Points, in no order, along strands that fork, close into loops and pass close to each other.
In the rows, zero is written as 128.
Two points are linked if the straight distance between their rows is under 141. Some points are linked to none.
q_998: [172 173 130 148  93  82  88 163  98 112  78 127 134 130 193 138 113 127
 130 173 136 149 113 142 160 152  96 130 124 129 138 130 163 151 152 150
  59 120 103 120 160  78 133 147 138 137 118 131 142 107 124 117 188 129
 130 110 166 123]
q_679: [171 162 134 162 113 126 131 169 197 129 121 119 116  80 201 146  85 131
 139 155 170 168 126 109 147 114 147 122  80 142  96 143 169 162 175 143
 139 108 120 130 169  94 155 132 128 123 134 179 122 147 131 128 162 104
 164 143 124 134]
q_752: [143 161 208 129  76 101  94 161  66  94  83 137 155 152 146 114 168 114
 141 145  91 121 108 175 114 136  71 120 161 157 166 141 101 166 102 123
  56 118 122 153 132  66 133 159  86 118 119 111 159 124 121 149 149 176
 110 123 182 144]
q_640: [162 128 171 107 119 145  98 167  70 144 102 113 132 170 154 114 165 110
 109 148 125 126 119 173  96 132  96 115 189 141 153 115 109 145 113 135
  86 115  77 130 146  88 146 168 134 100  93 100 164 114 106 120 141 146
  90 141 123  84]
q_922: [ 75 110  22 118 112 110 151  96 150 113 165 110  89 134 110 171 128 163
 150 105 103 141 145 127 139 128 144 151  92 115 105 151 118  83 165 151
 133 144  81 111 130 172 139 101 201 113 121  93  81 161 173 120 140 180
 182  76 142 139]
q_278: [162 124 250 118 144 152 137 131 120 159 119 114 139 124  76  87 156 122
 114  83 100 111 151 171  89 143 113  95 180 187 141 149  75 137  75  78
 110 133 137 157  91  76 146 147  76 120 141 150 180 115 127 142  94 156
  89 157 133 158]
q_191: [113 102  76 103 154 120 119 122 111 176 147 109 117 157 110 139 124 136
 105 118 142 130 150 122 124 150 132  99 139 100 121 115  96  90 148 151
 126 135 108 117 104 143 134 115 195  98 105  95 143 138 136 100  96 131
 103 147  78  97]
q_35: [143 101 160 156 124 122 128 154 104 144 108 143 124 113 172 123 118 114
 148 175 123 124 107 145 155 127  96 138 126 128 134 110 148 196 103 160
 121 115  97 155 131 114 152 155  96 128 100 124 107 129  96 143 162 127
 137 122 139 116]
q_229: [158 138 228 108 103 109 109 164  92 137  97 106 103 146 148 113 169 122
 143 140 101 123 125 176  99 137  63 119 165 142 136 154  95 149 125 125
  54 109 110 176 137  62 169 170  93  89 124 100 149 130 113 159 163 185
 115 120 165 135]
q_692: [127 127 127 114 121 132 136 125 168 152 150  86  78 126 146 149 130 150
 146 118 147 152 144 124 112 120 148 104 125 129 102 156 130  99 163 128
 141 117 111 127 147 119 156 137 175 104 119 124 132 142 134 116 131 135
 138 137 105 106]
q_728: [ 83 135  21 101 110  94 135  92 140 103 156 118 120 144 119 150 135 160
 149 107 104 147 130 130 131 130 144 158 100 114 109 130 117  49 164 126
 120 137 114 103 139 152 125  90 211 134 157 108  95 141 170 131 139 158
 175  70 165 126]
q_628: [102 138  84 111 151 103 128 121 110  85 122 158 167 150 101  97 150 106
 148 103 102 112 134 103 121 134 127 174 130  90 134 104 155 126  79 123
 124 155 165 105 111 183  97  95  75 161 159  99  72 129 106 162 129 130
 145  88 148 161]
q_48: [ 84 101  82 135 139 112 163 103 125  94 153 144 107 112 118 122 128 130
 169 144 101 118 131 107 145 113 123 182 108  92 105 102 145 155 106 145
 142 141 125 136 113 194 131  98  92 142 130 100  64 138 124 165 169 138
 178  52 165 146]
q_164: [139 141 178 117 157 102  88 135 107 160 116 119 153 125  87  85 133  91
 109  99 108  95 168 133  98 177  94 106 181 124 136 141 115 123  91 109
  59 162 144 152  91 104 163 122  81 103 141  95 138 132  98 153 122 140
  85 149 126 184]
q_453: [125  99 212 124 113 201 159 110 190 152 152 113 112 129 120 137 126 160
 144 103 148 143 146 126 109  85 145 117 130 167 121 164 108 136 132  96
 189  91 143 144 131 129 132 147 119 115 118 160 158 126 136 122  80 125
 137 163 116 136]
q_700: [158 181 136 138 144 102  99 130 129 135 120 123 136 141 104 123  98 132
  83 137 154 123 130 110 146 161 154  97 114 139 135 143 138  74 163 128
 112 130 172  97 140 105 107 137 139 143 163 172 183 118 125 100 113 108
 105 173 117 128]
q_156: [ 69  88  66 132 127 134 176  97 140  84 159 153 116 114 114 135 138 133
 153 109 101 127 110  99 134  98 143 175  87 105 106 113 137 148 111 140
 170 136 131 134 112 206 117  93 111 147 131 108  79 138 161 167 139 138
 182  78 147 142]
q_132: [189 112 200 141 137 166 143 167 140 158 104 141 143 115 160 106 117 100
  82 133 148 136 106 151 138 123 146  97 137 171 142 113 128 194 104 124
 137 125 104 151 122 107 131 172  98 124  91 185 166 123 112 120 108 102
 117 196  86 124]
q_694: [137  94 124 101 104 197 134 133 111 135 132 127 133 165 134 147 158 138
 116 143 126 142 101 151 116 110 145 105 161 159 158 108  96 122 139 120
 160  89  97 119 143 133 118 160 163 127  91 138 179 112 146 109  98 117
 115 148 114  67]
q_301: [128 168  73 140 137 100  98 120 137 117 125 137 159 127 135 128  95 136
 109 144 146 139 115  95 158 148 134 119  78 133 126 101 151  94 195 134
 129 135 163 109 139 129  97 103 182 161 189 166 140 136 145  93 140  88
  99 122 125 107]
q_366: [140 120 109 126 106 166 141 140 176 120 132 114 125 106 193 159 105 136
 144 160 154 163 103 126 146 104 136 115  99 152 126 110 142 148 187 130
 162  88 106 128 167 112 129 140 179 135 133 168 153 131 156  98 136 102
 154 131 141  79]
q_360: [168 131 171 149 147 129 124 144 117 158 106 141 141  99 141 115 108  95
  91 138 144 117 117 133 146 137 129  97 138 149 140 124 140 168 116 145
 128 133 128 140 122  97 123 156  97 133 108 165 160 119 113 123 129  99
 105 177  99 138]
q_840: [ 98  94 147 170 136 141 180 132 157 108 161 135  86  84 156 137 104 130
 183 151 123 127 131 109 157 108 105 168  86 119  90 137 147 177 133 133
 159 135 124 160 139 159 158 123  65 131 129 133  87 156 116 152 174 123
 176  80 154 169]
q_199: [149 154 184 147 144 128 129 124 152 157 129 131 122 105  81 102 105 126
 100  96 142 113 140 131 120 132 161 105 123 152 128 179 140 110 114 106
 149 143 178 125 127 113 130 140  98 130 156 171 153 122 121 129  96 115
 102 179  96 171]
q_810: [ 87 141  39 124 161  92 111 102 108 126 138 130 143 149  95 103 106 125
 101 113 141 108 143  89 130 145 138 135  99  74 113 106 129  88 138 152
 127 152 156  98 104 179  96  85 165 139 163  89 108 146 143 122 108 110
 116 119  94 125]
q_916: [ 97  87  95 158 138 138 154 109 165 127 161 109  91  93 143 138  99 133
 149 138 154 129 122  88 149  91 129 144  74 109  91 130 138 161 155 154
 180 122 119 149 125 169 123 108 136 136 122 130  93 144 133 129 146 111
 159 120 111 125]
q_121: [ 69 101  81 154 122 147 166  92 167  95 170 128 108  90 131 144 123 146
 158 122 121 137 116 108 139  89 137 167  75 119  92 146 143 128 146 124
 177 125 147 127 138 177 125 103 131 144 144 127  98 141 156 141 137 124
 179  96 138 139]
q_876: [167 127 152 117  95 186 142 160 197 133 132 105 109 117 204 157 115 142
 151 162 170 168 120 128 127 104 148 115 117 154 112 125 132 162 177 124
 160  89  84 127 180 108 148 160 158 104 106 169 152 153 136 108 131 121
 164 151 131  94]
q_774: [107 140 108  92 143 111  96 112  99 122 118 139 163 162  92 115 162 106
 125 101  98 108 166 122 103 146 119 151 185  87 147 110 117 111  82 119
  85 150 139 115 100 149 121 104  93 115 140  72 105 120  90 139 110 142
 125 115 134 144]
q_527: [130 184 120 152 126 107 128 121 133  89 116 166 153 104 105 113 131 131
 137 124 127 118 115 118 146 134 137 156  97 126 135 146 180 119 118 102
 127 145 186  98 146 136  99 111  96 163 162 152 110 120 127 126 136 124
 124 103 162 156]
q_369: [ 97 154  33  96 101  97 110 106 129 103 140 115 144 142 142 163 123 156
 152 133 118 146 128 122 143 137 129 150 101 118 114 114 125  60 174 120
 117 125 124 109 140 123 114  94 207 136 171 114 109 124 159 104 165 148
 141  66 175 106]
q_392: [122 134 123 135 117  96 117 136 120 116 133 121  96 116 155 146 135 138
 156 156 116 115 138 143 139 145  93 143 134 104 118 131 143 120 136 141
  86 123 113 138 149 109 155 131 121 113 121 102  98 128 103 135 176 157
 143  87 168 131]
q_833: [137 180 159 118  89  96 100 132 108  74 105 137 140 127 140 143 157 139
 155 137 103 124 126 150 133 140 111 140 146 139 151 151 148 114 115 115
  84 119 154 116 152  72 132 133 106 146 144 131 133 107 123 141 158 151
 137  90 201 142]
q_547: [159 192 191 134  66 101  97 156  96  79  84 131 143 136 146 132 141 134
 147 148 114 133 108 163 127 132  91 135 145 164 161 161 141 136 127 128
  59 120 136 129 154  48 125 146  97 142 127 136 165 102 137 142 157 161
 132 116 189 145]
q_16: [ 86 125  38 101 116 109 121 104  97  99 135 138 154 166 111 150 161 131
 152 103  99 143 128 119 136 134 136 158 148  99 135  91 115 106 116 138
 120 130 123 100 118 175 107  88 135 143 133  90  88 125 130 140 130 145
 163  88 142 111]
q_4: [104  56  99 109 157 162 149 110  99 157 145 133 152 141  94 122 159 111
  84 114 128 127 124 135 111 114 130 123 168 126 139  84  82 142  82 143
 153 140  84 132  75 152 124 120 151 108  71 116 132 103 133 138  93  96
 103 145  67 100]
q_600: [129  89 109 135 153 164 138 120 130 153 135 135 139 120 124 128 117 116
  87 141 156 118 106 120 143 113 143 116 125 143 146 103 121 161 129 138
 172 126 127 134 107 146  92 134 137 140 121 163 151 109 133 111  99  87
 114 169  86  92]
q_134: [119 152  46 106 131  76 106 122 119 113 132 112 127 156 150 150 110 153
 149 147 130 126 146 117 148 147 110 164 121  92 110 103 137  88 171 139
  99 131 101 117 136 133 120  98 181 125 137  89  89 115 132 106 173 152
 141  57 167 109]
q_310: [170  92 190 125 127 170 139 160 154 165 118 119 119 129 175 117 127 109
 105 134 154 139 116 152 116 113 137 103 140 137 125 122 123 175 121 124
 142 106  76 148 134 118 153 177 127 107  81 152 139 134 111 128 106 115
 120 172  97 109]
q_777: [118  78 156 147 163 145 135 120 122 155 131 145 152 102  97  97 126 105
  98 116 126 103 137 124 128 121 123 119 144 122 137 109 119 166  71 125
 148 139 132 156  87 146 118 119  92 131 113 135 123 119  99 150 117 105
  94 142  90 139]
q_610: [138 140 197  96 160 136 128 116 117 140 119 125 147 154  57 100 162 125
 108  91 108 105 165 156  88 141 135 110 186 157 143 146  78  97  66  89
 114 133 152 127 101 105 135 134 102 126 137 133 164 114 115 147  80 141
  87 156 137 157]
q_162: [ 80  74  93 115 138 123 143  99 116 129 154 148 117 152  72 133 153 129
 134  82  62 127 144 139 104 119 135 141 144  97 119 137  97 123  86 135
 139 145  95 119  90 192 153 107 117  97 104  73  97 152 138 161 101 175
 171 110 117 161]
q_377: [133 186  71 144 145  95  89 110 130 104 118 138 161 138 118 115  98 143
 121 137 139 129 125  99 142 152 140 146  79 111 118 119 165  66 173 115
 108 149 185  90 136 139  97  94 163 156 198 150 118 134 143 104 144  98
 108  93 134 135]
q_772: [138  77 137 131 113 197 158 125 145 132 118 150 144 112 142 138 109 120
 105 151 157 135  83 125 141  92 128 123 110 168 154  86 139 197 128 127
 188 106 132 139 121 138  97 147 119 135  99 177 134 104 148 104 100  89
 129 166 109  86]
q_144: [160 194 156 138 123 119 126 116 106 100 102 158 166 124  69 104 128 123
  96 108 123 100 133 122 141 145 146 126 125 155 166 147 149  95  97 104
 111 158 196  96 131 108  83 132  86 159 153 160 163 112 126 114  94 127
 106 152 137 158]
q_146: [168 160 165 121 112 109  99 149 112 125 107 119 132 143 136 137 136 125
 116 144 138 128 125 137 131 148 139  97 156 133 149 141 132 117 129 125
  85 115 131 115 150  82 126 153 128 126 121 134 162 103 120 119 138 125
 111 151 132 123]
q_919: [108  97 157 138 148 140 155 111 134 128 135 146 136  98  96 106 129 120
 131 100 105 105 137 121 130 115 132 121 136 120 131 135 129 137  94 110
 167 139 158 137 108 156 126 108  88 135 137 132 108 126 116 149 103 113
 120 131 115 155]
q_510: [142 154 190  91 161 140 106 132  85 157 123 106 154 160  72 103 163 114
  94 109 123 100 164 160  83 154 124 116 210 155 154 133  82  95  83 110
  77 141 129 117 103  91 138 141 109 109 130 118 189 114 102 142  96 156
  77 158 114 136]
q_754: [165 184 115 148 118  74  82 146 111 116  98 121 129 134 151 141  98 127
 123 163 145 125 136 108 151 175  97 131 115 108 129 137 172 103 163 142
  58 143 127 108 144  98 136 117 150 129 137 118 124 110 117 108 183 128
 122 100 157 137]
q_920: [111 124 107 109 107 153 139 101 124 100 140 139 140 137 120 146 166 152
 150 130 109 139 109 143 128 117 149 131 153 135 149 119 116 106 126 113
 152 105 143 108 142 138 106 125 149 136 127 126 141 103 142 121 109 132
 142 116 156  99]
q_394: [ 87 153  59 138 152  96 123 110 131  85 130 146 128 124 108 104 119 133
 138 106 126 107 123 111 110 118 139 198  74  81 103 133 177 113 127 122
 135 162 175 103 130 193 106  84 127 176 176 118  68 142 151 155 143 126
 143  72 125 163]
q_733: [106 125  24  95 133  91 113 110  93 116 130 127 139 167 131 147 127 134
 149 133 121 134 138 110 143 141 120 146 135  97 126  83 110 107 138 155
 116 133  96 111 117 159 107  96 176 126 117  71  83 129 134 117 143 150
 145  79 144  93]
q_423: [122  70 135 106 102 179 154 127 144 150 148 118  96 129 173 158 153 144
 156 138 124 150 114 144 124 100 114 138 136 125 132 121 112 149 143 132
 157 100  64 138 137 135 154 144 156 106  62 100 123 130 137 127 132 151
 155 112 128  93]
q_364: [128 152 140 149 143  94 113 134 162 143 138 100  82 111 128 117  98 122
 122 113 149 122 144 112 112 145 135 113 112  99  92 178 167  93 153 135
 121 149 148 136 148 125 163 127 125 113 155 132 107 141 111 121 134 122
 122 148  99 171]
q_768: [117  93 153 110 102 209 164 102 133 120 136 143 134 143 113 145 170 151
 134 122 115 139 117 156 122 103 145 124 159 156 158 117  99 126 118 108
 170  90 122 124 124 136 111 145 135 133  91 133 160  97 151 124  83 124
 127 138 135 102]
q_601: [156  87 177 125 133 157 137 162 121 174 124 135 107 124 180 120 135 116
 134 153 131 133 125 164 118 124 107 120 147 128 124 103 123 178 106 142
 122 114  69 163 136 109 166 171 114  97  82 123 118 133 100 134 146 125
 124 151 112 102]
q_563: [137 158 134 170 130 129 131 126 165 137 130 136 120  89 120 128  93 133
 109 129 161 145 122 108 139 106 156 122  85 146 117 162 163 132 159 128
 179 129 173 119 146 122 102 133 117 142 162 187 142 140 145 112 118  84
 118 177  88 135]
q_182: [ 90 135  47 158 163  80 139 109 137  97 148 129 107 107 116  93  96 132
 136 143 150 112 109  86 131 102 137 189  60  83  94 111 151 150 133 158
 153 139 151 136 108 195 102  83 132 167 159 113  73 136 151 146 166 121
 138  63 127 139]
q_473: [159 141 165 177 138 115 136 140 129 129 103 157 149  81 119 112  96  95
  98 125 134 111 115 112 165 131 131 120 112 141 141 127 165 180 102 131
 148 141 161 142 111 119 107 126  81 152 123 159 138 120 119 128 128  92
 107 158 102 169]
q_543: [135 123 129 147 119 126 126 140 115 115 118 148 141 104 158 135 113 121
 137 166 137 124 107 121 156 130 118 130 121 123 141 109 165 168 116 149
 124 114 128 132 136 125 119 137 109 154 121 133 107 112 111 131 155 111
 136 117 149 122]
q_208: [182 143 154 115 104 138 122 184 166 141 103 109 100 128 212 144 121 139
 139 162 144 155 118 153 122 122 135 101 124 141 116 131 145 146 163 135
 121 104  73 126 178  75 159 166 165 103 108 145 144 144 127 122 154 143
 147 141 131  94]
q_614: [161 156 123 111 133  76 108 162 143 152 116  88  69 129 169 152 106 152
 135 141 153 131 161 124 119 159 115 113 131 106 101 145 149  88 174 151
  83 135 107 140 159  96 161 141 164  89 120 110 102 132 116 115 163 146
 127 124 126 119]
q_112: [120 156 134 108  90 130 119 114 121  86 116 139 149 137 120 151 165 140
 152 124 107 132 127 146 126 120 134 142 165 140 153 134 134  93 113 110
 118 113 155 102 155 108 110 130 119 149 142 128 130 106 137 132 131 141
 129 102 191 122]
q_680: [119 107 150 161 120 130 167 135 125 100 132 151 106  88 158 126 117 129
 181 166 106 110 124 132 159 130  91 164 105 127 121 122 151 179 103 128
 128 118 133 160 131 128 160 133  57 144 135 147  86 141 113 156 191 140
 164  76 183 160]
q_813: [112  83  76 149 146 131 165 143 180 148 151  97  66 110 175 159  93 141
 149 145 174 151 128  86 144 103 133 140  69 120  84 120 121 158 179 173
 176 122  78 149 138 157 145 116 183 106 104 117  89 159 147 114 153 122
 167 131 107 104]
q_801: [107 145  99 156 121 120 137 115 127  91 134 152 140  99 137 134 126 129
 146 147 124 128 107 116 154 124 137 157 102 111 124 122 169 140 124 126
 143 126 156 123 141 138 112 115 105 163 140 140  96 116 128 133 151 115
 136  92 150 138]
q_484: [116  60 156 137 122 189 171 114 138 133 131 156 144 100 135 130 130 129
 134 138 133 126  99 136 137  89 118 129 122 154 150 103 135 198 104 119
 184 105 124 165 103 149 122 147  94 127  90 149 123 115 121 137 111 100
 126 137 120 118]
q_871: [101 133  73 120 142 121 107 109 101 118 135 140 161 152 108 131 123 124
 103 131 145 118 120 101 143 150 144 129 134 104 146  89 119 100 131 132
 127 138 144  98 111 151  87 105 150 146 145 123 134 117 126 109 108 104
 113 137 103 100]
q_888: [148 202 100 146 136  94  80 120 104  99 113 133 173 153 102 113 111 114
 110 133 144 112 128  90 143 173 129 142 108 111 138 121 160  86 133 112
  72 160 182  83 132 129  89  99 123 158 172 121 131 122 120 108 120 110
 108 117 127 150]
q_330: [150 131 221 138 129 142 139 134 168 155 130 114 100 108 121 120 114 116
 126  97 136 132 151 134 111 117 143  82 141 153 115 175 120 135 114 111
 131 124 143 149 128  94 157 146  88 123 141 159 138 134 117 135 111 123
 112 182 111 168]
q_831: [ 91 145  66 135 150 103 119  97 133 109 135 122 132 131  96 112 110 132
 118 100 122 106 139 105 113 136 154 157  99  84 115 143 150  87 125 124
 141 155 178 101 120 178 110 100 137 154 173 110  95 139 139 136 116 120
 129 120 104 149]
q_750: [ 94  95  90 141 127 141 152 127 198 154 167  82  82 113 156 167  98 142
 137 116 166 164 133  93 132  96 156 120  69 124  86 151 118 123 196 148
 186 116 107 144 136 149 143 114 189 104 128 135 118 170 159 118 110 114
 160 158  87 111]
q_877: [118 121 115 167 131 158 147 114 182 138 153 121 123  89 146 136  95 132
 135 128 162 150 108  95 151  81 148 138  65 143 106 143 158 156 177 123
 201 112 161 132 143 144  94 116 133 142 155 184 129 158 156 106 118  80
 141 167  97 121]
q_384: [158 119 115 100 122 146 107 163  70 137 104 123 140 174 161 144 144 123
 117 164 137 132 106 149 123 137 111 107 163 127 166  89 113 138 141 143
 107 120  79 123 157 108 132 169 164 107  94 104 160 114 116 105 135 127
  99 125 120  66]
q_943: [158 128 202 120 103 189 140 138 201 132 142 106 103 117 162 143 115 146
 154 129 157 164 136 124 121  91 149  96 129 162 118 159 117 150 147 110
 167  88 119 132 157 103 141 158 122 119 116 167 150 143 130 124 116 116
 148 164 131 124]
q_37: [116 141 109  98 125 114 130 115 149 149 151  78  74 157  99 151 132 164
 139 114 135 134 153 133  94 134 149 103 137 117 113 176 118  52 160 131
 134 115 121 112 133 123 160 130 193 102 133 100 138 139 152 123  94 150
 140 132 123 121]
q_812: [ 88  99 159 132 125 161 161  93 161 116 154 133 102 112  90 114 128 126
 137  76 100 112 142 129 106  95 144 134 105 124 116 175 126 115 112  83
 187 145 165 134 124 168 146 112  91 137 149 135 114 147 127 147  89 126
 138 133 127 169]
q_276: [109 140  77 103 134 103 110 117 115 139 141 101 116 169  98 144 129 160
 124 121 126 132 156 123 106 149 146 101 153 109 127 145 112  46 155 127
 112 132 131  98 129 131 134 115 193 111 134  97 143 132 137 115  96 144
 123 135 115 111]
q_240: [157 112 115  88 124 166 123 145  88 141 113 126 145 168 140 139 138 127
  98 151 146 138  91 154 126 127 136  94 160 157 169  86 100 133 147 132
 127 117  95 112 148 111 118 173 160 135 106 143 189 105 134  92 114 100
  95 150 113  54]
q_756: [123  54 155 126 147 173 158 128 116 162 134 155 146 108 121 109 131 108
 111 126 124 111 110 125 130 105 114 124 136 137 128  93 108 194  82 133
 166 125 111 162  87 154 135 127  93 118  87 131 116 109 107 147 120  97
 110 136 109 122]
q_345: [144 102 174 170 112 116 153 153 108 116 113 167 113 103 169 118 131 130
 176 170 100 112 112 153 161 139  77 146 118 143 128 115 138 196 100 138
 101 117 123 169 130 103 164 140  57 133 119 125 108 142  98 156 172 146
 143 100 179 149]
q_775: [110 110 125 106 170 124 106 126  88 162 139 134 154 142 100 101 142  94
 112 114 109 106 179 123 109 155 100 127 188  95 134 104 105 133  77 131
  88 147 106 132  92 154 135 123 107  93 110  68 112 127  88 146 119 138
  89 128 103 142]
q_796: [ 70 108  31 115 113 118 152  88 126  85 160 144 143 143 118 140 149 141
 152 118 107 140 101 113 139 113 156 174 105 106 119 101 118 116 123 143
 154 128 116 104 111 185  93  87 144 154 136 109  83 134 165 144 123 139
 184  76 155 116]
q_921: [160 170 217 139  91 104 115 149  71  91  75 150 162 137 119 105 161 113
 131 121  85 113 116 166 119 140  97 113 165 179 165 140  92 159  84 103
  77 130 144 150 119  63 124 150  55 139 125 116 168 119 119 135 118 169
 107 135 185 167]
q_634: [ 70  94  43 121 126 119 140  92 134 110 161 129 103 142  90 149 143 143
 146  92  86 135 138 132 127 124 146 144 110 103 103 153 111  97 118 146
 144 147  96 101 110 191 148 101 160 108 114  75  82 163 156 139 110 188
 180 104 126 147]
q_67: [176 122 252 122 139 131 131 150 125 174 113 108 119 110 112  81 145 105
 124  87 105 126 153 171  77 137 104  83 162 168 121 160  73 158 100  83
  87 123 130 174 101  65 173 150  79 107 133 140 152 138 128 145 121 151
  95 156 139 169]
q_242: [123  74 120 119 157 186 139 123 107 166 131 133 158 132 104 128 137 117
  70 121 145 122 102 132 123 118 148 120 157 152 155  87  91 151 113 130
 161 140 118 133  87 150 104 137 135 125  98 163 164  98 120 118  91  77
  95 171  74  88]
q_346: [ 74  97 116 134 103 163 164  88 182 110 167 120  89 105 111 142 127 147
 166 103 119 134 129 115 126  83 144 151  85 129 110 180 134 110 143  99
 190 133 135 124 131 179 137 111 123 132 138 122 112 150 145 147 108 125
 167 110 146 160]
q_26: [168 122 235 145 138 124 137 151 149 169 120 119 113 104 129  90 119 105
 124  97 119 123 153 143 105 139 117  83 139 143 109 158 102 159 106 101
 114 138 138 177 111  93 177 140  70 109 128 149 132 145 104 140 125 133
 107 169 109 186]
q_335: [ 95 132  38 120 142 111 116 106 118 116 139 142 162 146 115 133 108 131
 102 142 129 133 105 102 160 144 138 129  89 122 143  77 109  94 172 143
 152 128 154 113 113 154  79  97 183 164 186 146 151 135 161 103 109  84
 111 126 114  75]
q_597: [105 104 135 140 135 143 134 125 173 163 153  97  96 119 133 143 107 135
 132 114 152 136 139 114 119 107 157 112 106 116 101 159 124 110 155 130
 167 114 125 136 134 140 142 130 149 111 122 139 131 148 137 123 103 112
 136 163  84 123]
q_506: [ 84  57 102 113 154 144 146  99 111 162 149 132 143 134  78 119 164 116
 109  88  92 126 145 133  99 122 133 123 163  99 129 112  81 130  77 129
 135 138  94 138  73 168 143 112 135  96  83  83 118 129 123 156  97 136
 131 118  83 132]
q_46: [ 97 128  70  96 131 114 117  99  87 112 131 147 166 186 105 140 178 116
 142  98  88 130 127 126 110 133 137 158 178  95 143 103  89 112  85 128
 120 139 114 107 108 167 120 103 120 127 120  74  94 118 113 136 111 154
 152 117 128 116]
q_860: [175 130 224 105 113 120 108 180  90 161 105  99 108 160 154 109 168 112
 113 143 118 139 136 187  80 136  77 113 178 141 126 150 100 141 117 137
  72 110  85 162 138  66 155 171 115  84  97 103 159 136 115 144 148 177
  91 142 132 111]
q_320: [159 174  88 133 144  73  88 156 136 138 107 103 105 131 167 142  84 134
 119 155 164 129 144  99 151 164 109 118  97 108 103 131 169  92 183 157
  77 145 119 121 146 101 128 115 179 120 148 120 101 128 123  98 177 121
 114 107 134 125]
q_706: [149 166 115 153 125 114 113 137 155 119 125 130 134 111 132 135  91 131
 111 146 156 144 119 106 150 138 154 108  99 143 129 131 161 101 176 138
 138 120 159 107 152 100 104 129 148 154 164 174 154 124 142 100 132  97
 123 152 123 113]
q_517: [191 164 150 102 113  98 102 192 158 146 108  91  77 136 196 160 121 153
 137 159 154 150 138 147 107 135 123 101 130 123 106 142 133 115 173 141
  91 110  91 135 175  66 154 155 183  88 110 128 138 137 130 115 164 166
 134 138 127 100]
q_249: [154 186 188 131 108 116 121 130  93  95  88 160 174 139  88 115 143 117
 120 109 103 107 120 141 139 143 126 118 166 171 165 131 127 124  76 105
 100 141 161 122 121  89  94 142  66 158 138 136 162 101 116 120 106 147
 103 148 169 157]
q_895: [145 179 136 181 121 102 137 135 126 107 104 177 150  74 108 105 105 113
 118 128 136 118 101 104 173 131 130 135  82 143 140 136 181 155 117 117
 149 152 189 128 126 128 100 123  83 170 139 162 131 125 131 124 134 106
 120 141 126 169]
q_596: [118 114 117 118 155 120 108 117 102 159 139 122 126 129 111 116 133 112
 114 128 130 108 142 126 117 144 119 113 162  92 123 115 120 108 111 143
 119 134 119 130 116 139 139 123 145 112 106  94 124 124 102 127 115 129
 105 139  94 124]
q_609: [143 126 174  97 139 147 102 143  68 163 114 109 152 163 114 113 170  99
 104 124 119 115 158 164  87 152 103 121 205 133 151 112  86 121  89 125
  87 131  93 128 111 107 137 157 128  96  91  98 164 112  98 124 124 145
  74 138 101 107]
q_545: [148 188 130 140 139 112 105 122 101 104 114 144 171 143  95 119 114 124
  87 131 149 108 136 113 142 162 144 123 126 129 149 132 146  88 125 123
  96 157 187  84 131 115  82 125 116 161 161 155 168 108 121 101 110 104
 106 155 123 140]

How many points has the smallest loop of links through each point below? Write none if it is on no loop.
q_112 -> 12
q_276 -> 16
q_301 -> 6
q_506 -> 22

A tip is a point with one link. Name the tips that can be reached along the links from each point below, in the order of the rows.
q_888 -> q_199, q_182, q_877
q_543 -> q_840
q_242 -> q_48
q_754 -> q_998, q_453, q_366

Name the points in between on the shortest way along the links from the first point to the second, in order.
q_377, q_768 -> q_888, q_545, q_144, q_249, q_921, q_752, q_547, q_833, q_112, q_920
q_812, q_134 -> q_346, q_121, q_156, q_796, q_16, q_733
q_775, q_750 -> q_596, q_191, q_276, q_37, q_692, q_597
q_777, q_922 -> q_756, q_484, q_772, q_600, q_242, q_4, q_506, q_162, q_634
q_26, q_694 -> q_67, q_278, q_610, q_510, q_609, q_640, q_384, q_240
q_453, q_754 -> q_943, q_876, q_208, q_517, q_614, q_320
